Points, in no order, along strands that fork and pass close to each other.
Two points are linked if the straight distance between their rows is under 24.9. Some points are linked to none.
gopob: [ -9  -6   3  -2  -5 -10  28 -16   8   1   0 -12  20  17  -1   1 -17   1
  -3   5]
sir: [ -3  10  11  -7  13  29  -9  -4  -3 -21   0   1 -12  -3   6  -1   1 -16
  12  -8]
kal: [  1  -2 -11   0   2  -7  11  -2   9  11 -13 -18 -11  -1  -5  -7  -4   3
  21  27]
Tuse: [  0   9  11   1  24   2  -6  -3 -15  -7   4   8  -6   1   5   3   6  -6
  -9  -9]
Rof: [  6  23  -5   4  22  -8   3 -14   5  -3   1  -3  17  -5   0 -14  -9  17
 -19  -3]
somup: [  5  -1   6  11 -12  -1  18 -21   9   4   1 -13  18   2   7   3   1  10
  10  18]
faf: [ -6   5  10  -9  -2  -1  -6  10 -10  15   9  21   9   8  12   7 -10   9
  -2 -12]
tofi: [ 20   1   3   8  20   4   1 -12  11 -12  -9 -11 -11  -8  -7 -20   6   0
   4  10]
Nefa: [  4   3  -9  10  -5  -5   2  11 -13   7   5   3   2  -2   1  12   0  -2
   2  -9]
baneg: [  0  -1 -10  -1 -26   2   1  14  -5  11   8   5   5   0   4  14   6  -4
   4 -14]
giv: [-14 -10  -4  12  -5   1 -18  20   2 -15 -14  -5 -15  -8  -1  18  10 -19
  -1  -8]
kab: [ -6  -5   3   9 -11   3  23 -20  -3   6  14   6  22  11  -2   9   5  11
 -11   2]
Seduv: [ -4  16  20 -14   8   0  -8  -1 -12   1  -2  25   0   7   5 -13 -10  11
  -4  -8]
tuz: [-16  -2   4 -11  -9   9 -22   9  -9  -4  -3   2 -23   1   5   1  15 -11
   0  -1]
Tefef: [  5  -5   7   6  31  -3  -5   1  -2 -15   0  -1  -5  -2  -3  -1  -4  -9
  -8  -2]
budiv: [ -7  -1   0   7   4   0 -12  11 -14  -4  -3   4 -15  -3   8  12  11 -12
  -2  -8]
divum: [-13   2  -8   6 -24   2 -11  24  -7   3  -6  -5 -17  -3  -2  13  19 -13
  -4  -9]
pivi: [-11   4  -8  -2 -26   1  -9  24  -8   9  -1   0 -12  -1   3  10  13  -8
  -1 -11]
vol: [ 22   2   2   7   9   8  -6 -12   4  -6  -9  -9 -13 -10  -4 -13  14  -3
   5   8]
mesim: [ 16  16  -1   5  21  -7   5 -15   7  -6  -1  -9   1  -7  -6 -21   1  13
  -4   6]
fem: [ -1  -9  -2  13  12  -6  -6  12 -10  -7  -3   2 -10  -4   0   9   1 -10
  -3  -4]
vel: [-13 -16  -6  10   7  -3 -12  22   3 -16 -11   2 -14  -6   0  17  -1 -19
   3  -9]
finem: [ 16  -9   4   2  16  13 -11  -6  13 -16 -13 -12 -13 -13  -7  -8   3 -14
  12   5]
Ziso: [ 13  18   0   0  10  -3   1 -12   5   8   7  -1  16  -7   2  -5   4  16
  -1   2]
Pata: [  1  -6 -13   3 -30   2   9   7  -2   3   8   6  10   2  -1  15   9  -7
   5 -15]
dotu: [  0 -13   2 -11 -39   5 -11  13   7  15   8  -2   3   1   7   3   3   2
   2  -2]
fitam: [ 13  22   6  -4  18  -1  -1 -11   2   8   6   4   7  -7   1 -11   5  14
  -8  -6]
savu: [ 22  16   3   4  15   1   1 -16   5   0   0  -5  -4 -10  -3 -18  10  10
   0   2]
bifi: [ -5  17  13  -6  23   2  -5  -1 -16   1   6  17  -5   6   6   0   2   0
 -12 -11]
Debe: [ -3  10  -6   8   9  -7   8   3 -12   3  14   4  23   5  -1  11 -16   6
 -17 -14]
kudo: [  4  18  -8   1  19 -12   7 -11   7  -3  -2  -8  14   0   1 -15 -15  16
 -12   8]
ruz: [  0 -18   0  -6 -39   8   1   3   9  13  12   5   6   5   6   5   9   4
  -1   0]
todob: [  2   4  18  -7   6   3  -1  -7  14  14   7  18  23  -1   9  -9  -2  23
 -11  -3]
mag: [ -6  -6   2   0   0  10 -21   3  -3 -14 -10  -9 -16 -12   1   9  13 -20
   5  -6]
Giti: [  0  10  17 -15   5  -2  -9   3  -6  13   3  21   8   4  10  -4  -9  13
  -2  -9]
mokit: [ -7 -22 -14   7   8   0  -7  17  13  -7 -11  -3 -17  -7  -8  11   0 -12
   7   5]
dedel: [ -4  -3   7   5  -7   8  16 -15   5  15  15  12  22   8   4   3   5  20
 -12   6]
depob: [  1  22   0  -1  18  -1   2 -14   8   5   7   3  26  -7   4  -8  -3  20
 -19  -8]
Pum: [-16  -9 -22   2   7  -8  23  18   0   0   1   6 -12   8 -17  10  -4 -12
   1  -3]
gito: [  9  13   1   5   3  -2   6 -18  11   6   6  -7  21  -6   5  -4   3  18
   5  11]
tunud: [ -3   1  -6   9  -4  -3  -3  16 -17   4   1   6  -8  -2   5  14   6  -8
  -2 -11]
Radu: [ -1 -12  -9   6 -29  -6  18 -11  -1  -4   2  -1  14   5  -4  11   6  -4
  11  -3]
Rok: [ 16  19   9  -2  17   5   0 -12   1   3   1   3  -5  -6   0 -14  10   8
  -4  -5]
rafoz: [ 11   7  -2   6  24 -10   3  -7   3  -7  -2  -6  -1  -2  -7 -15  -4   7
  -7   9]
zozek: [  2  -6  -7  12  16 -10   1  10  -8  -2   1  -1  -6  -2  -5   2  -6  -3
  -4   4]
Mufaf: [  6  -3 -15   5 -30   2   1   3   0   7   2 -10   4  -8  -1   9   8  -1
  11   3]
Lir: [-16  -1 -17   0  22  -2  19   3   5   5   3 -13 -13   2  -8   7  -1  -7
   2  16]
Sinek: [ -1   6  13  -9   9  23 -11  -6  -5 -13  -2   4 -18   1   8  -5   9 -11
   4  -4]
rimob: [  8   7   1   9  -5  -4  10 -18  10   3   2 -13  19  -2   6  -1   0  15
  11  17]
Tuti: [ -9   1   1  -7   2  -6  27 -16  14   5  -3 -17  19  17   3  -1 -19   4
  -5   9]
zon: [-10  -4 -17   0  -1 -17  23   9  -6  -4   8   6  13  12 -15   6 -18  -5
  -3 -14]
dut: [  7  -5 -10   7 -27   2   8  -8   3   5   1 -12  10  -5   2   8   5   2
  16  10]
Bosu: [  4 -12  -1  -7  33   5  -5   2  15 -13  -4  -6  -8  -7  -9  -5  -7 -13
   8   4]
tolar: [  4 -11  17  -2 -12   5  -2  -4  10  16   6  18  17   5  11  -2  -2  19
  -7   4]
Sadom: [  4   0  19 -12 -18  -2 -19   2  -2   6  -4  14  10   2  15  -5  -9  12
   1  -3]
kesi: [-14  -5 -18   1  16  -6  20   9   1   5   3  -6 -11   6 -10   3  -8  -4
   0  11]
pog: [ 18  -3   5   4   8  16 -12 -10   6 -11 -11 -12 -16 -12  -2  -9  12 -11
   7   5]
fek: [  6   7  18 -15  -7  18 -13  -4  -1  -3  -8   3 -23   4   5 -21   5  -1
   2   3]
saza: [  7  -7  19  -8 -16   1 -13  -2   7  10  -1  15  14   2  15  -5  -6  16
  -2   1]
vize: [ -6 -10 -15   7  15  -9  11  12   0   2   2  -2  -9   3 -10   1  -9  -3
   1  10]
bidif: [ 14   7  -5   5  10 -10   4  -9   6   0  -7 -13  -1  -5  -5 -14  -2  10
  10  19]
zufo: [ -1  11  -9  -1  14 -13  13  -5   6   3   0 -12  13   6  -1  -9 -19  11
  -4  14]
mupip: [ -4 -12  -5  -7  37   1  -3   8  12 -12   2  -4  -5  -4  -6   1  -9 -13
   1   2]
Fer: [ -8 -12   0   1 -11 -11  27 -14   2  -3   2  -6  18  15  -6   5 -10  -2
   3   2]
bazo: [-12  -9   0   5  13  -1 -17  13  -5 -21 -10   2 -11  -8   4  16  -1 -21
   6 -13]
sas: [ -5  -7   5 -14 -37  -1 -18  18   2  14   3  -6  -2   1   5  -1   3   3
   3  -3]
Per: [  6   2 -10  10  -2  -9   7   4  -8   4   5  -3   8  -3  -4   6  -7   4
   4   2]
dit: [  0 -13  -4   5 -30   2  19 -19  -1   4   7   2  11   8   0   9  15   1
   5   4]
naril: [ -2   5  14 -16 -25  -2 -26   5 -12  -3  -7   4  -9   3   5 -14  -2   5
   2   2]
Zoli: [ 17  10   9  -8   3  15  -8  -8   2   5  -5   0 -18  -5   3 -14  15  -1
   3   1]
vit: [-10  -6  -6  11 -13   1 -16  19  -4  -6 -11  -6 -18  -7  -1  14  15 -16
  -3  -6]
Bof: [ -3   1  -4   7  -2  -6  18  -9  -2  -2  11  -4  26   8  -3   7 -14   6
  -6  -1]
fova: [-14  -5 -22  -4   1 -15  27  12  -2   0   2   5   0  11 -18   6 -11  -9
   4  -7]
danik: [  1   8  19 -12 -18  -2 -20  -1 -12  -2  -7  17   6   2  11  -9 -11  12
   2  -4]
teka: [  0  12  18 -14  -7  -1 -15  -1 -14  -5  -7  23  -2   6   8 -14 -11  11
   1  -4]
lopof: [ -5   9  -5  -5   8  -9  20  -8  11   6  -2 -18  13  10   1  -6 -20   8
   0  15]
mumug: [ -7  -2  -1   9  -5   0  22 -16  -3  -1  13   2  28  11  -2  10  -7   8
 -13  -3]
Gonu: [ -5  -3   5  -1  18   6 -15   5  -7 -23  -8   0  -8  -9   3  11  -3 -20
   9 -13]
Fole: [  0  -4   9   2  24   4 -10   1  -5 -20  -4   0  -6  -5   1   5  -3 -16
   4  -8]
nad: [ 11   6   3   7  28  -6  -1  -3  -3  -8   0  -2  -2  -2  -4  -8  -2   0
 -11   2]
Redum: [ -7   1   8 -15 -26  -5 -22  13 -10   5  -2   8  -5   5  11  -3  -5   5
   1  -3]
senuf: [  3 -15  -3   3   4   8 -22   2  12 -14 -17 -13 -16 -16  -9   3   4 -18
   9   3]
kud: [ -5  16  17 -13  17   3  -6  -1 -14   2   3  23  -6   8   6  -7  -4   6
  -7  -9]
Fede: [ -4 -20  -9  10   1   1 -15  12  11 -10 -15  -7 -17 -10  -8   9   3 -14
   5   5]
kozon: [  0  13  -1   7  15  -7   2   7 -16   7  11   7  12   2   3  10  -9   4
 -15 -13]
dimi: [ 10   1  -6  -7 -19   5 -13   2   1  17   3  -6  -1  -8   5   1  11   5
   8   5]
vave: [ -6   2 -12   6   3 -12  17   6 -10  -2  12   4  21  10  -9   8 -22   0
 -13 -13]
gen: [  5  -6  -3   8 -20  -2  15 -14   4   2   1 -12  13   1   1   7  -1   3
  15  12]
rofa: [ -1 -11 -13   5 -28  -7  16  -3  -1  -6   5   6  15   4  -6  13   8  -7
   8 -12]
zorif: [ -4   3   2 -12 -15   0 -15  14 -10  13   0   9  -8   3  11   3   2   1
   2  -6]
Molop: [ -3   0   7  -6   5  15 -17  -2  -7 -10  -4  -1 -17  -5   5   3  13 -15
   4  -4]
mavi: [ -1  -7 -22   8 -31  -6   7  14   3  -2 -14  -8  -8  -3 -16   6   3  -7
  10   1]
poful: [  2   6  17 -16 -17  10 -20  -1  -8  -7  -9   4 -19   5   2 -21  -1   2
   2   5]
mugat: [  1  17  10  -8  15   2   0 -11  12  12   8  11  23  -5   6 -10  -1  21
 -14  -9]
sel: [  1 -10  12   3 -11   9  11 -10   8  19  10  17  18   8   6  -2   3  21
 -11   9]
nep: [ 12  14  21 -12  -2  16  -3  -6   3   0  -8   9 -20   2   6 -26  -1   8
   3  -2]
bivo: [ -2  16   6   0  21  -5  -3   4 -18   8   9  12   4   3   4   6  -2   3
 -14 -12]
Nenal: [ -5  -2   4 -15 -29  -1 -22  18  -1  14   0  -9 -11  -2   2  -5   9   0
   3   1]
rik: [ -4   1  -6  -6 -22   2  -9  16  -8  15   4   5  -5   0   8   8   6  -2
   3 -11]
betu: [  5  -3 -19   9 -27  -2   1  11  -3   4  -5  -9  -4  -9  -8   8   5  -5
   9   0]
kuge: [ -2 -13 -15  15  -8  -6   1  19  -2  -3 -10  -2 -14  -4  -9   8   1  -9
   2   0]
Kuzo: [ -4 -12   6   7 -17 -11  27 -25  -2   1  -1  -5  17  15  -4   4   3   2
  -1   5]
losil: [  1 -15  -5   1 -34   8  11 -11   5  10  12   4   8   6   4   8  15   4
   2   3]
Bafer: [ -7 -17 -14   7  16  -4   4  13   6  -2  -3  -2 -15  -2  -9   4  -4  -7
   4   9]
zudov: [  2   2  -8   9  -1  -9  13   0  -6   2   9  -3  18   3  -5   7 -13   4
   2   0]
bil: [  9  -9   1  -3  31   5  -1  -4  18 -14  -5  -9  -9  -6 -10 -13  -3  -8
   6   9]
mevi: [ 11  -5  -2   1  27   0   2  -9  16 -11  -6 -11 -11  -4  -9 -18   1  -2
   6  17]
femiz: [-11  -9 -13  -4  37   0   5   6  11  -6   7  -6  -7  -1  -6   3  -5  -9
  -5   9]
kop: [ -6  -6   5   9 -16  -3  27 -26  -7   5   7   3  18  14  -4   6   8   8
  -8   4]
Disoz: [  7  19  21 -10  11  14   3  -8   4   2  -3  12 -17   2   4 -23   1  10
  -2  -7]
naba: [  3  -8   3   1   1  12 -23  -1   3 -14 -14 -14 -16 -15  -4   3  12 -19
   6  -1]
nela: [-16  -3 -18  -2  34  -1  13   2   7  -2   8 -10  -9   1  -4   5  -2  -8
  -6  15]
daf: [-12  -1   7 -15 -27  -2 -25  17  -6   6  -4  -4 -18   2   1  -8   9  -2
   1   2]

A fork is a point with three links. Follow the links from the first point to the second and name the forks in between, in order.
Pata / vel => rik
Bafer / kop => vize, kab
bil / Sinek => vize
kudo / saza => kab
kop / femiz => kab, vize
zon / teka => bifi, Seduv
Bof / kozon => kab, Seduv, bifi

Follow the links from the first point to the second, and from the first to the third. Name the last point that the two ways share.
budiv / senuf / pog => vize
Fer / vize / tolar => kab
Pata / mesim / nep => rik
faf / zon / dedel => Seduv
kudo / Bof / teka => kab
mokit / Nefa / tofi => vize
kab / faf / bifi => Seduv

A fork is a point with three links, a tip a point with one. Leave the first point through the second and follow the links. Name the first fork or tip that comes.
savu / Rok => mavi
zufo / lopof => kab
Nenal / sas => rik
mupip / femiz => vize
Tuti / lopof => todob
Redum / naril => Disoz

Name the points in between on the shortest way along the links from the first point to the second, in order.
Per / bil => Nefa, tunud, budiv, fem, zozek, vize, kesi, Lir, nela, femiz, mupip, Bosu
danik / Nefa => Sadom, saza, tolar, sel, dedel, kab, mumug, Bof, zudov, Per
nela / sir => Lir, kesi, vize, Bafer, mokit, Fede, senuf, naba, mag, Molop, Sinek
Tuse / faf => bifi, kud, Seduv, Giti
mesim / Mufaf => savu, Rok, fitam, Ziso, gito, rimob, somup, gen, dut
